Each row is a point on a landscape with many valleys, with its height.
A ball rolls from a point to the lowest of its 2 nearest points, and stops where none of them is lower. Distance is the straight distance between rows; heights are no part of it.
dad height 5.67: [122 111 179 145  93  92 124  70 130 107 125  94 141  76 158  66 151  82
 151 134 107 148]
Fum height 5.68: [157 137  96 161 136 125 173  91 145 131  98 134 102 136 151  74 118  96
 177 149 130 108]
sut height 5.38: [117 128 102 162 153 140 173 158 110 140 186  73 120 151 156 193 143 144
 127 111 108 129]
vek height 2.91: [133 106 151  94 112 168 143 152 147 130 140  96 101 144 126 166  97 200
 113  88  92 156]
gifal height 3.89: [128  95 129  69 119  87 110 151 151 109 125  80 130 115 144 158 112 180
  96  96 136 141]
Latir height 4.42: [115 107 132 111 129  84 103 140 154  93 134  79 130 101 140 154 120 141
  97  92 108 138]
memog height 7.25: [127  70 183 103  85 133 100 116 156 111  93 140 125  96 115  79  99 157
 115 106 113 148]
pigum height 8.78: [122 114 115 130  57 130 143 109 150 129  86 146 130 124  90  66  86  98
 115 169 142 137]
Tovev height 3.63: [ 96 128 102 146 151 152 116 144 158 199 142 162 195 127 147 116 139  98
 129 109 114  81]
kip height 3.44: [131 172 121 137 116 242 114 152  91 130 167  97 140 178 113 117 167 104
 143 115 139 108]
Sagom height 4.89: [125 155  83 183 172  96 143 119 103 142 128 185 146 138 168 115 123  93
 133 147 129  84]
tikuv height 4.25: [115 143 111 163 162 159 135 129 134 165 152 176 181 159 197 129 103  91
 181  78 122  84]
nogi height 7.10: [129 156 119 139 161 158 165 142  69  88 173  83  87 134 149 195 185 133
 138 141 132 124]
Bek height 5.20: [107  81 138 105 125  71 133  99 115 162 105 152 127  84 137  89 148 151
 165 129 168 146]
vun height 6.29: [111 132  89 172 163  82 168 116 110 114 153 159 121 164 202 161 118 110
 177 111 138 113]
modo height 4.71: [116 153 126 153 137 124  75 102  91  90 131 111 138 140 111 173 120 124
 100  99  62 156]
zan height 4.49: [142  39 139 110  93  85 143 122 177 139 124  52 147 135 140 156 118 144
 126  86 134 131]
lizi height 2.98: [135 130 103 150 129 184 163 127 144 185 121 173 145 168 159  86  99  98
 178 131 145 101]
vatuv height 3.43: [136 117 171 124  81 100 118 137 154  95  90 174 113 128  81  98  94 184
  91 152 164 122]
noziz height 7.78: [184 152 142  39 132  86 143 166 128  92  92 128  91 111 119 169 138 147
 127 146 149 130]
Nif height 2.77: [101 112 129 192 130  66 124  68  87 130 114 142 167  96 175  92 147  92
 164 124 115 131]
sovog height 4.44: [126 141 136 165 126 111  72 122 116  81 116 122 146 107 125 133 117 100
  93 104  61 149]
Fur height 5.78: [134 144  94 105 120 151 158 149 126 151 142 163 108 124  99 110 120 124
  88 182 155 123]
Zezi height 5.69: [124 140 118 136 140 139 152 139 115 112 182  53 104 152 134 199 147 149
 113 107 110 139]
Debip height 7.92: [126 132 117  92 155  76 125 140 130 100 130 121 101  82 130 151 151 135
  96 135 133 113]
bos height 7.02: [153 152 108 118 139 197 164 158  83 120 163 133  80 122 119 134 176 124
 122 179 162 134]
mepom height 6.14: [146 156 103 178 139 123 141 109 122 105 113 120 128 128 147 128 111 106
 127 119  59  99]
semo height 3.22: [118 116 126 170 133 151 110 116 133 130 118 116 187 122 156 134 109  91
 128 107  43  79]
lanu height 5.18: [102  79 122 187 117  64 128  75 132 140 146 101 175 118 183 148 134 102
 196 110 129 159]
fimop height 4.91: [114 158 131 131 149 134  52 129 132 100 150 132 145 122  84 120 128 103
  82 114 121 148]
Deka height 5.53: [103 152 138  68 148 178  83 126 117 120 167 141 125 158  76 141 139 119
  81 157 194 143]
Lape height 8.41: [126 122  86 159 116 104 134  75 128 151 113 157 157 113 137  55 119  80
 178 170 175 142]
tuke height 6.50: [128  96 175  80  85  55 133 104 119 122 105  78 138  86 151  95 141 137
 149 107 151 144]
zel height 2.67: [137 166  93 153 128 135 115 126 139 110 133 138 138 125 104 102 123  85
  91 148 104 110]
Rigo height 7.63: [169 146 130  61 140  56 166 157 128  93 100 106 100 110 125 170 145 109
 135 146 134 107]
gavo height 7.19: [104 124 136 155 115  78 105 115 106 111 131 151 152  75 133  75 151  91
  67 139 130 108]
rap height 5.73: [167 131 162 127 109 184 108 150 178 107  95 124  77 154 100 126  84 133
 134 110  77 180]
tese height 5.09: [ 99  60 140  91 123  57 142 112 117 170 109 121 139  97 146 131 136 174
 174 109 168 146]
Zamak height 7.20: [107  74 120 134 135 147 157 104 158 159 117 118 136 129 151 110 107 113
 178 110  83 123]
tidev height 7.81: [113 157 144 105 181 135  62 107 121  85 139 144 115 146  85 149 145 101
  77 166 186 154]
Ded height 3.05: [ 96 123 123  92 160 149 126 139 135 140 177  90 134 113 120 155 124 162
  98  95 104 133]
dafa height 6.12: [120 103 110 123 135 100 165 113 124 166 106 191  95 127 130 100 137 143
 170 148 162 131]
Rugar height 2.29: [117 143 160  98 125 192  66 146 132 147 133 145 134 180  55 130  98 167
  95 134 168 171]
foz height 2.78: [101 113 109 123 152 122 138 132 138 147 140 131 129  98 133 111 129 126
 109 108 102 113]
Mezaf height 4.40: [113 182 109 151  98 194  84 135 171 175 147 122 201 139 123 148 154 106
 109 127 111  84]
Fime height 4.08: [114 131 142 128 133  99  78 135 139  80 130  99 129  92 127 133 119 118
  89  94  95 153]
Nagas height 6.51: [145 126 146  71 133 122  91 153 156  99 130  62 113 166 132 190 105 187
 113  93 137 175]
zakab height 5.70: [132 150 140  66 158 168  98 123 114 104 158 146  98 137  93 144 143 148
  85 159 184 152]
kug height 4.97: [ 97  49 131 115 113  58 134 106 144 166 135  87 155 113 158 147 135 138
 174  97 170 154]
Bavi height 5.76: [126 104 158 141 113 117 200 154 117 155 108 151  77 153 133 148 127 192
 178 118 128 120]
sil height 7.49: [138 164 122 115 150 106 116 131 125  80 144  91  90 127 121 175 144 131
 111 120 101 140]
gof height 7.15: [163 119 131 120 100  25 154 139 125  85 103  56 132 142 116 167 130  91
 141 111 121 112]
dov height 7.26: [105  68 127 127 127 122 154  96 144 170 115 145 126 117 137 107 119 143
 181 113 119 141]
Vug height 5.58: [150 131 160 128 148 182  72 143 179 118 110 109 103 144  95 123  89 116
 127 102  91 193]
Bes height 3.71: [122 178 118 129 111 228 103 143 135 165 167 107 162 168 111 133 170 116
 126 116 126  99]
Gono height 6.53: [138 183 107 149 128 162  75  83  68 120 119 136 152 156 119 156 130 114
  98 108  57 120]
Lano height 6.75: [156 176 108 174 100 141  68 106 104 109  99 149 177 134 120 121 112  82
  85 128  69 113]
gapu height 8.70: [125  96 146 142  58 116 142  85 136 136  86 158 126 107  79  64 105 136
 140 172 151 137]
padi height 4.15: [100 176 147 153 162 156  54 104  95 110 125 137 127 198  78 150 144  80
  96 128 137 140]
vivi height 8.49: [125 117 109 172 133  98 122  71 125 150 121 145 157  88 159  60 135  87
 198 147 147 151]
sib height 8.65: [131  86 168 165  72 118 136  76 144 149  97 162 135  96  74  75 120 160
 171 167 150 136]
Narog height 4.21: [108 167 121 119 158 183 111 131 112 137 180 114 145 143 102 144 157 125
 107 105 104 115]
romif height 1.11: [125 121 154  98 133 162 132 156 113 151 152 175 118 124  94 138 126 224
  76 149 157 112]
Zop height 4.43: [163 144 147 107 141 128  71 153 155 109  83 134  77 135  91 117 104 152
 103 140 153 187]
zubid height 1.89: [142 137 142 133  86 197 150 164 133 145 138 156 106 156  79 118 103 161
 104 138 119 136]
ker height 2.13: [129 122 133  49 153 120 124 148 127 111 158  82 119 126 144 196 141 198
  99 121 150 141]
suv height 6.74: [127 145  87 142 176 176 160 187  85 152 177 175 122 136 175 136 157 113
 150 150 161 121]
tufi height 3.38: [ 90 104 118 159 140 140 106 119 153 179 128 158 205 115 151  97 136  83
 148 111 108  85]
pipu height 6.52: [127 104 134  56 139  37 139 149 120 116 102  98 135  87 152 148 145 138
 123 127 163 107]
ritiv height 1.47: [123 143 157 129  89 192 138 168 118 152 152 164 129 151  62 128 107 188
  92 152 148 126]
mep height 3.94: [114 187 133 151 134 169  45 109 120 118 130 132 164 178  81 145 142  87
 104 117 112 133]
zibak height 5.82: [158 119 115 142 104 132 161  87 159 115  86 116  95 126 132  67 117  95
 171 139 103 119]
kir height 3.88: [100 144 117 135 153 162 113 134 132 149 167 108 173 126 120 152 137 123
 112  91  68 105]
Bitak height 3.26: [133 152 117 126 130 231 132 161  80 120 169  95 108 154 113 124 163 127
 150 112 120 126]
zopid height 2.76: [128 138 116 116 119 180 120 147 161 149 138 132 150 129 103 104 118 108
 107 118  95 124]
Mev height 2.08: [141 122 125 164 107 162 112  86 161 163 102 129 197 125 149  81  90  49
 181 157 139  70]
dobel height 4.09: [122  93 198 115 105  58 129 105 124 133  91 136 157  93 109 107 138 221
 178 127 162 114]
mapor height 6.02: [139 100 121 129 103 112 165 100 141 154  85 157  90 128 111  82 128 139
 165 139 128 125]
bipil height 4.66: [128 173 131 135 163 141  73 117 131  89 145 126 112 147  85 140 135 103
 102 124 112 146]
zusin height 2.18: [142 124 109 144 128 154 196 151 118 163 120 165  79 151 151 104 129 142
 161 137 134 128]
dusom height 3.12: [ 89  99 111 149 151 117 130 123 140 155 132 136 174 105 142 101 132  98
 126 107  94 102]
dus height 5.11: [114 119  97 161 154 167 180 176 114 156 177  94 122 156 185 160 124 134
 159 102 104 135]
suzu height 3.34: [139 131 102 151 130 176 157 131 158 174 117 147 157 151 142  87 105  90
 146 135 116  92]
guva height 4.22: [161 215 111 159 109 203 116 139 118  94 146 108 122 182 106 116 112  81
 127 154 135 132]
Dala height 3.23: [133 144 102 135 106 189 136 151 165 172 128 137 165 145 122 103 117  96
 122 136 111  99]
tofod height 1.77: [148 144 105 191 140 138 136  84 144 147 103 148 171 132 152  82  94  60
 168 143 140  73]
Gasag height 5.79: [113 108 159 156 101  86 124  89 130  88 115  98 139  91 156  83 135  78
 128 114  82 135]
nak height 7.37: [ 97 110 130 120 124 100  99 137 124 137 146 146 171  72 117  67 139  97
  61 136 143 115]
Supa height 2.63: [134 116 133 153 105 180  87 125 175 150 113 123 195 122 152 119 119  66
 143 129  77  53]
niv height 5.14: [111 152 123  94 151 157  68 130 135 125 161 133 147 121  75 124 133 125
  77 122 144 137]
Pelol height 1.86: [134 123 109 144 138 184 181 167 120 179 138 148 111 152 152 106 123 134
 149 119 113 117]
pusa height 3.98: [111 140 100 151 158 171 140 158 149 188 150 171 176 155 173 113 123 102
 158 104 124  90]
nom height 5.52: [141 121 121 104 137 128 196 175 111 151 130 123  70 129 152 162 144 165
 151 129 131 132]
zik height 6.20: [116 114 121 130 118 101 161 103 122 161 127 219  95 146 134 125 137 167
 209 133 171 148]
movif height 6.30: [124 139 151  86 155 143  93 139 135  95 150  60  86 166 125 186 119 166
 121  97 134 175]
Gezin height 7.58: [134 145  97  95 132 107 124 138 136 102 136 150 111  91 102 123 141 102
  69 193 171 129]
voz height 2.41: [126 136 162 106 121 169  77 151 138 129 135 169 134 153  71 130  93 206
  74 146 163 150]
vuse height 8.57: [118  70 146 131 111  92 130  87 130 167 128 115 154  73 162 111 136 137
 213 126 136 194]
Zutor height 5.07: [126 138  87 194 155  70 133  93  91 129 102 178 148 117 161 101 128  91
 133 150 133  87]
Vuba height 4.88: [114 152 105 129 193 154 148 145  98 143 181 151 122 106 132 159 175 122
 111 155 138 112]
musom height 6.76: [140  84 163  77  81  61 115 137 148  93  95  55 142 123 150 130 112 129
 123  88 140 146]
nitiz height 2.65: [136 123 108 155 121 185 175 150 113 174 137 201 128 175 168  93 102 121
 184 121 160 123]
Zaf height 5.13: [104 152 111  95  89 165  90 157 152 151 131 142 163 135  70 113  92 114
  82 152 150 153]
fug height 2.21: [141 147 104 141 142 207 162 166 119 160 155 118 126 148 141 118 136 129
 144 116  98 119]
Mapod height 5.10: [122 128 109 104 183 170 163 168  96 161 171 168 108 106 137 157 171 139
 112 164 170 130]
lak height 6.93: [160  98 146  97  87  43 135 138 149  88  98  45 136 136 129 146 115 102
 138  90 133 135]
Vipo height 4.99: [141  76 122 101 111  47 167 122 134 151 104  71 137 138 129 153 132 125
 179 105 161 132]
Nad height 4.81: [112  57 133 109 108  67 152 113 151 147 114  71 138 118 150 144 130 137
 151  96 139 135]
bebed height 1.83: [121 119 167 111 117 147 107 153 142 120 138 177 132 135  78 121  98 227
  68 140 151 112]
toru height 6.36: [ 97  89 152 104 119  56 128 114 125 119 124  89 138  74 161 104 149 127
 119 106 139 130]
fuzap height 5.45: [109  95 144 129 100  97 124  79 119 162 124 139 151  77 130  41 152 102
 140 152 161 155]
zeku height 6.37: [144 183 102 171 143 156 125 105  73 127 134 131 144 146 139 155 129 124
 111 126  66  97]
Mepaz height 2.79: [154 144 122 100 124 143 154 152 139 119 133 114  64 131 123 136 129 152
 121 119 105 142]
lipa height 7.54: [151 174 157  91 175 141 118 109 112  59 138 136  86 129 114 181 184 113
 104 160 182 146]
Beze height 7.39: [167 144 131  91 124  37 152 159 122  73 107  72 120 130 119 192 130  96
 126 126 127 113]
Kavi height 0.45: [114  94 142 113 134 132 150 149 128 176 131 185 120 116 107 115 118 201
  94 135 145 107]
laki height 7.06: [118 108 112 142 138 140 167 126 160 128 132  93 121 130 147 130 108 115
 143 104  74 115]
kufof height 7.53: [100 137 116 114 140 113  74 142 119 123 156 146 167  81 100 103 145 107
  54 141 141 115]
ses height 7.18: [145  83 191 117  92 133  76 134 164 103  74 144 112 113 114  84  83 144
 110 112 123 174]
nav height 6.57: [126 165 110 166 150 148 146 125  98 120 159  97 132 147 145 169 132 132
 120 113  62 112]
saseg height 4.93: [130 172 136 169 145 159  71 100 112  83 126 105 130 168 107 162 115 103
 124  96  63 160]
nug height 2.54: [133 139 157 111 108 207  68 153 159 149 119 141 139 169  61 127  90 144
 104 124 137 179]
kon height 5.40: [139 145 141 116 154 143  84 138 164  95 123  97  91 134 107 137 107 129
 125  97  98 183]
mar height 8.62: [124  75 165 140  91 110 131  84 126 162  99 151 138  82 103  81 134 167
 180 140 140 151]
Lazu height 6.08: [104 112  88 175 152  53 163 121 109 128 147 149 135 163 192 197 126 113
 154 114 129 119]
Moma height 2.02: [124 129 135 141 122  36 126 112  99  92 107 137 120  74 146 105 169  86
 107 150 134 103]
sog height 5.36: [108 104  87 180 130  81 128  94  67 144  96 138 166 119 182 146 112 111
 112 114  70 115]
suvit height 5.22: [148  92 105 140 119  53 184 133 150 148 123  72 123 169 146 177 139 109
 170 108 147 121]
Gevev height 5.30: [ 93 102  99 176 142  68 134  78 117 126 135 134 164 126 186 136 124 104
 197 106 128 140]
parib height 2.61: [135 123 156 102 121 197 121 148 146 126 143 114 103 144 108 141  99 170
 120  91  85 166]
buti height 6.39: [122 140  88 139 152  97 172 107 124 122 149 170 106 162 197 132 120 113
 218 113 156 132]
tuka height 3.87: [175 211 102 178 130 192 137 137  97 109 150 111 129 160 127 116 128  96
 121 153 126  95]
befez height 5.56: [104 107  96 166 125  58 126 105  71 128 109 125 149 107 165 170 136 125
  92 125  83 120]
zama height 6.65: [154 166 109 171 113 154  89  97  94 111  99 130 168 139 135 143 100 103
 103 107  40 115]
Mon height 3.29: [124 191 102 155 106 155  82 130 138 118 136 133 181 142  94 122 124  79
  89 148 113 109]
kos height 6.88: [142 144  87 143 168 198 162 179  69 138 166 139 102 124 152 135 171 119
 150 162 161 123]
mogis height 5.33: [107 143 134  68 141 192  81 140 126 148 171 142 137 145  76 127 130 152
  84 123 156 138]
bebek height 0.89: [108  87 146 128 110 111 151 124 133 161 112 185 120 118  91  96 117 183
 114 149 159 107]
Fav height 1.48: [153 153  96 187 120 128 135  94 135 119  94 135 161 132 140  71  88  67
 132 158 122  75]
Keber height 2.33: [154 167 104 128 137 142 154 139 135 106 132 122  78 132 129 119 134 115
 121 135 103 126]
Sosud height 3.75: [144 101 173  92  83  73 117 124 133 106  75 161 112 108 101  92 124 186
 112 140 167 114]
les height 5.86: [162 114 172 131  87 169 146 139 171 107  94 139  75 152 102 123  89 153
 145 111  75 151]
Tepes height 7.41: [127 163 144 110 164 178 132 115  81  69 166 128  86 140 112 167 191 108
 112 152 161 133]
kofu height 6.71: [149 129 143  46 142  47 114 158 124  72 108  92 146  92 146 171 141 140
 106 136 147 117]
mamut height 3.11: [145 134 123  92 117  99 160 151 148 109 112  96  80 124 131 148 129 141
 131 110 108 131]
rol height 6.87: [135 154 112 184  87 122  88 111 103 115  98 150 195 115 133  90 116  63
  85 140  92  95]
vez height 7.03: [119 140 116 176 105  89 100 114 102 104 114 151 169  98 124  81 134  75
  74 152 113 103]
zodi height 5.08: [100  59 133 147 114  64 135  86 142 151 141  78 166 105 167 139 143 110
 186 112 143 165]
ludek height 2.80: [142 148 149 104 123 209  97 147 144 135 143 135 105 165  80 123 110 144
 112 107 120 174]
Gigod height 7.32: [122  78 159  96  96 107 126 108 151 114  90 112 117  96 130  90 112 147
 132 103 113 140]
mita height 6.01: [149 131 129  57 153 127 139 144 124 120 133 148  96  94 128 156 155 176
  90 156 160 122]
foli height 2.36: [143 113 134 163 127 169 103  97 160 154 107 130 190 128 159  96 104  60
 169 136  92  58]
kuz height 7.87: [115 132  84 126 134  94 139 131 132 128 128 157 120  96 116  94 142  93
  88 181 158 106]
Zar height 4.06: [104 181 103 123  88 212  97 146 159 185 160 114 182 155 118 144 161 116
 113 139 140  98]
vev height 7.27: [125 169 129 117 165 153 131 128  96  85 173 103  89 135 120 173 163 130
 118 131 118 130]
Bot height 6.85: [121 128 109 158 135 120 156 133 142 116 146  76 124 141 148 169 118 122
 121 105  68 121]
rus height 6.21: [138 162  81 135 148 161 164 156 113 157 157 155 116 130 128 114 139 107
 108 181 150 112]
zuv height 4.41: [128 185 133 142 159 163  72 118 117  92 142 125 105 178  80 137 134  87
 108 149 148 154]
Ravu height 6.61: [147  72 178  74  71  55 134 116 125 125 103  49 169 125 142 122 125 138
 155 101 155 150]
Dubo height 3.13: [129 138 130 102 140 220 130 149  69  92 170 100  77 151 107 136 170 131
 141 120 148 134]
Nog height 7.68: [134 171 147 109 173 125  88  97 118  63 132 148 106 126 100 170 165 104
  83 180 183 150]
dev height 6.91: [149  87 182  92  95 104  95 153 171  92  69  93 122 146 133 154  76 184
 135  86 113 167]
kav height 7.00: [133 145 106 140 168 181 167 163  66 112 175  96  90 123 149 163 176 136
 159 141 136 125]
kop height 2.60: [147 160 114 162 143 214 146 159 139 165 150 111 157 147 156 123 124 110
 148 109  82  94]
Pepo height 2.81: [135 150 150  67 155 154 130 137 103  82 163  79  78 140 130 191 160 162
 127 121 156 152]
Dop height 3.09: [128 102 185 145  85 113 145 114 169 106 101 155 110 126  70  91 102 186
 128 134 145 102]
bifo height 7.73: [135 150 127  92 154  80 126 140 121  88 145  92 106 105 130 201 155 138
 100 128 123 124]
Gaso height 6.07: [102 112 153 132 113  40 117 123 112  88 122  92 138  83 155 135 142 120
  86 105 113 122]
tok height 4.02: [166  67 136  88  85  87 161 147 164 145 114  59 129 164 127 173 110 165
 125  90 139 127]
Vepu height 8.10: [121 120  87 133 131 112 158 123 138 157 118 162 121 120 122  81 129  99
 126 162 156 104]
rubam height 5.21: [130 128  95 189 138  89 122  80  65 141  84 165 162 116 178 114 111  99
 130 126  94  97]
Dutu height 5.57: [121 110 175 134 105  88 130  64 122 148 137 114 149  67 156  52 160  96
 159 145 133 166]
vafez height 2.57: [ 99 116 128  62 170 140 114 133 121 124 184  83 128 119 133 187 138 191
  92 108 137 135]
pefaz height 5.92: [150  99 143 126  81 121 143  88 157 113  73 127  93 115 108  76 117 121
 167 132 109 137]
Pimo height 5.96: [150 100 165 124  78 135 138 114 168 103  78 146  89 132 100  97  98 143
 147 120  92 139]
pofin height 2.56: [131 126 148 114 100  50 116 111 117  95 109 137 113  80 132  65 162  84
  94 159 164 123]
rupo height 5.44: [119 154 102  97 104 170 127 153 130 160 152 150 140 131  79 119 113 130
  82 165 149 130]
Tumes height 5.80: [106 117 132 154 118  51 115 114  83 103 110 116 137  83 153 148 144 120
  86 118  88 122]
Zifom height 2.92: [146 170  97 157 162 147 172 152 106 117 151 120  90 134 161 136 146 120
 133 143 114 109]
Vuv height 8.29: [102 123  74 143 117 102 151 102 121 162 117 171 158 126 125  68 111  80
 149 183 184 120]
beto height 4.00: [104 159 103 145 139 179 103 147 152 195 153 137 201 134 134 136 164 111
 115 113 105  81]
kanev height 3.79: [159 137 166 124  93 128 123 150 154 104 100 170  81 142  82 122 101 183
 105 137 142 136]
vume height 4.86: [117 146 128 107 113 143  67 152 149 123 113 139 135 127  74 107  84 116
  78 156 166 186]
tinag height 5.77: [111  84  91 180 138  54 150 123 117 144 142 107 149 146 165 203 139 125
 122 115 118 115]
bim height 6.72: [155 108 152  86 113 107  97 160 175  97 100  68 115 149 136 174  89 173
 120  84 119 178]
Pomu height 3.51: [148 104 123  98 106  85 165 147 161 120 119  65 102 141 133 169 116 139
 131  94 114 135]
lib height 7.38: [132 161 106  92 151 140 128 124 121 107 158 152 119 106  93 148 148 108
  71 201 178 133]
zotez height 3.47: [ 91 101 120 121 150 150 128 144 154 151 166  90 159 118 131 158 116 136
 107  88  80 124]
vafi height 7.17: [140 166 111 104 145 179 157 129  97 103 165 142 104 119 103 153 173 102
  94 200 180 136]
kez height 6.19: [130 107 124  74 146  98 154 146 130 147 113 152  95  95 132 136 140 170
 112 145 147 110]
nume height 2.95: [128 170 116 176 161 192 139 158 110 169 159 120 172 149 171 151 133 120
 150  99  89  87]
Zof height 3.00: [128 134 151  79 150 191 132 146  77  78 159  99  61 148 121 167 172 146
 136 123 163 150]
Tefip height 4.45: [120 151 103 186 172 134 144 130 105 155 140 165 164 157 193 145  93 104
 157  95 103  89]
birav height 3.32: [141 127 139  83 122  79  82 148 146  86 103 128 107  90 132 102 130 131
  90 123 147 148]
gabup height 2.85: [130 115 184 176  87 145 181 138 173 119 121 160 100 147  68 102 103 175
 142 147 140  93]
Saz height 7.31: [108  69 151 118 112 102 162 101 139 164  97 136 117 118 121 126 116 181
 172 110 124 134]
puf height 7.72: [111 131 122 105 156  93  85 133 122  97 149 132 133  74 116 126 145 134
  67 125 128 124]
bufe height 1.94: [ 93 165 149 117  62 187 132 174 128 154 132 159 154 157  58 143  83 162
  95 164 148 136]
Zorip height 5.17: [129 153 146 154 153 142  79 124 152  81 130  82 111 149 110 157 108 109
 129  91  76 178]
Lotef height 7.40: [126 106 172 173 121 116 177  98 147 149 119 178 109 139 107 128 128 184
 231 125 132 135]
gidek height 5.66: [142 105 147 101 126  87 202 169 109 155 103 136  80 154 144 171 137 178
 175 127 149 121]
Nep height 8.54: [123  94 128 152 122 103 130  74 136 150 122 120 150  85 162  95 132 109
 221 133 123 170]
vifuf height 6.54: [131 147  83 139 170 148 172 165 106 155 154 184 106 131 164 125 149 108
 133 170 163 119]
Bomig height 3.95: [133  93 177  88  95  62 131 110 116 127  76 138 125  99 109  98 135 195
 152 126 156 114]
bikav height 7.94: [109 137 147  84 189 143  37 116 127 106 133 132 124 144  93 126 126 130
  82 153 195 164]
mun height 4.48: [124 212 118 156 123 175  89 125 107  96 139 116 129 197  85 134 121  66
 117 166 155 143]
sok height 5.95: [123 125 124 176 116 101 125  94 126  92 104 113 135 111 151  99 123  92
 125 117  66 109]
Givaz height 2.50: [152 139 153  39 139 131 131 158 117  98 137  89 100 138 139 199 146 192
 122 134 156 145]
diba height 4.67: [130 154  90 181 173 126 159 127 119 143 132 150 138 143 167 115 115 103
 146 123 113  85]
vife height 6.28: [120 124  93 113 139  95 168 100 123 143 141 196  95 149 171 126 135 133
 213 126 165 143]
Lemab height 5.27: [137 116 128  97 154 150 173 164 104 166 143 183  89 110 130 150 152 181
 107 165 165 127]
mab height 3.70: [112 205 120 156  94 184  55 118 148 129 127 119 188 175  97 151 137  83
 108 135 125 114]
puve height 5.31: [119  90 141 109  97  83 132  91 117 149 102 146 123  78 118  58 150 134
 131 146 172 138]
Nim height 4.64: [142 131 132 110 122 135  67 150 161 108 105 138 103 118  95  98  98 129
  85 129 147 181]
vares height 2.48: [105 120 116 171 133  38 135  94  90 113 100 130 134  97 162 114 158  94
 144 134 117 110]
Mepu height 2.66: [145 115 159 156  86 146 181 127 151 135 101 168  87 150  88 101 109 165
 139 147 118 107]
Zoge height 2.96: [116 120 136 146 122 175  89 134 162 145 131 117 196 117 140 135 126  86
 129 108  42  78]
det height 2.38: [119 102 116 110 122 154 135 137 155 151 125 142 131 112 111  90 115 125
 110 111  99 120]
Kefuz height 3.68: [130 132 165 119 138  95  57 146 150  84 107 109 116  94 136 102 117 120
  86 109 134 177]
Tete height 7.07: [140  83 193 103 106 121  72 145 171  92  63 118 113 118 136 114  83 168
 122  97 114 177]
seb height 6.00: [129 141 135 118 142 125 111 125 120  86 174  49 106 167 124 218 139 153
 107  99 130 152]
tur height 4.53: [117 170 103 138 164 156 126 140 106 146 171 138 145 132 114 137 157 117
 100 137 109 104]
Kaz height 5.85: [149 151 149  48 160 154 117 126 116  96 142 144  96 118 121 170 163 170
  96 162 177 146]
miruv height 8.59: [136  80 167 139  94  90 132  90 126 173 112 138 151  66 135 112 133 167
 212 136 130 188]
Ragis height 4.11: [169 149 170 116 121 139  96 154 149 104  89 154  73 153  86 135 102 186
 102 145 152 169]
lufur height 2.99: [137 116 150  81 103  59 108 130 132  97  88 125 109  85 134  78 145 116
 107 128 165 132]
luzem height 7.36: [118  81 180 149 113 103 162  97 148 154 103 148 124 118 103 135 120 202
 202 116 130 126]
nilu height 3.39: [124  84 133  80 115 114 145 151 155 140 129  90 116 128 138 165 108 202
 106  92 115 139]
Bidi height 1.98: [130 148  94 159 106 130 133 114 147 116 110 131 159 122 117  69 106  65
 110 152 122  98]
nisub height 3.41: [164 182  91 175 152 181 164 154  96 130 153 124 114 144 154 114 136 107
 140 149 131  97]
ruk height 4.65: [111 141  95 190 172 131 155 142  99 153 158 135 154 162 190 174 110 123
 145 100  94 106]
Dat height 5.49: [125  76 102 162 132  53 163 124 149 146 146  87 140 159 158 187 140 115
 145 104 140 119]
tesul height 5.43: [115 120 100 176 159  89 145  82 128 130 118 140 138 128 169 106 121  97
 183 119 115 111]
fusun height 2.43: [138 114 118 161 119 165 190 146 104 162 131 207  94 170 158 105 117 151
 196 131 155 129]
Siza height 5.41: [129 109 118 118 147 154 184 185  90 163 146 169  73 127 151 146 151 167
 145 141 150 133]
vinut height 2.34: [146 123 121 126 105 156 169 143 142 148 116 159  90 136 102 100 113 150
 116 142 119 125]
mam height 4.90: [114 133 105 173 171 172 168 163 122 158 166 114 150 157 190 152 109 115
 159  90  93 111]
goz height 6.34: [120  93 135  64 133  65 135 134 128 131  97 131 115  83 142 122 139 169
 120 128 154 110]
kitot height 5.55: [147 139  98 173 161 119 159  74 140 137 109 141 124 142 174  92 106  94
 203 127 131 113]

Call two points neighbours if one is among the 2 nearest of the other. Go from one point of each pair to the other, from neighbour to neighbour, staying as low as possible. Name the highest point that can't be avoided.
parib, Fime | Latir
Fav, ker | Gigod
det, Pelol | suzu
Kavi, parib | ludek
Fav, Keber | mun
ker, det | Mezaf
Rugar, Kavi | voz
Rugar, ritiv | Dop
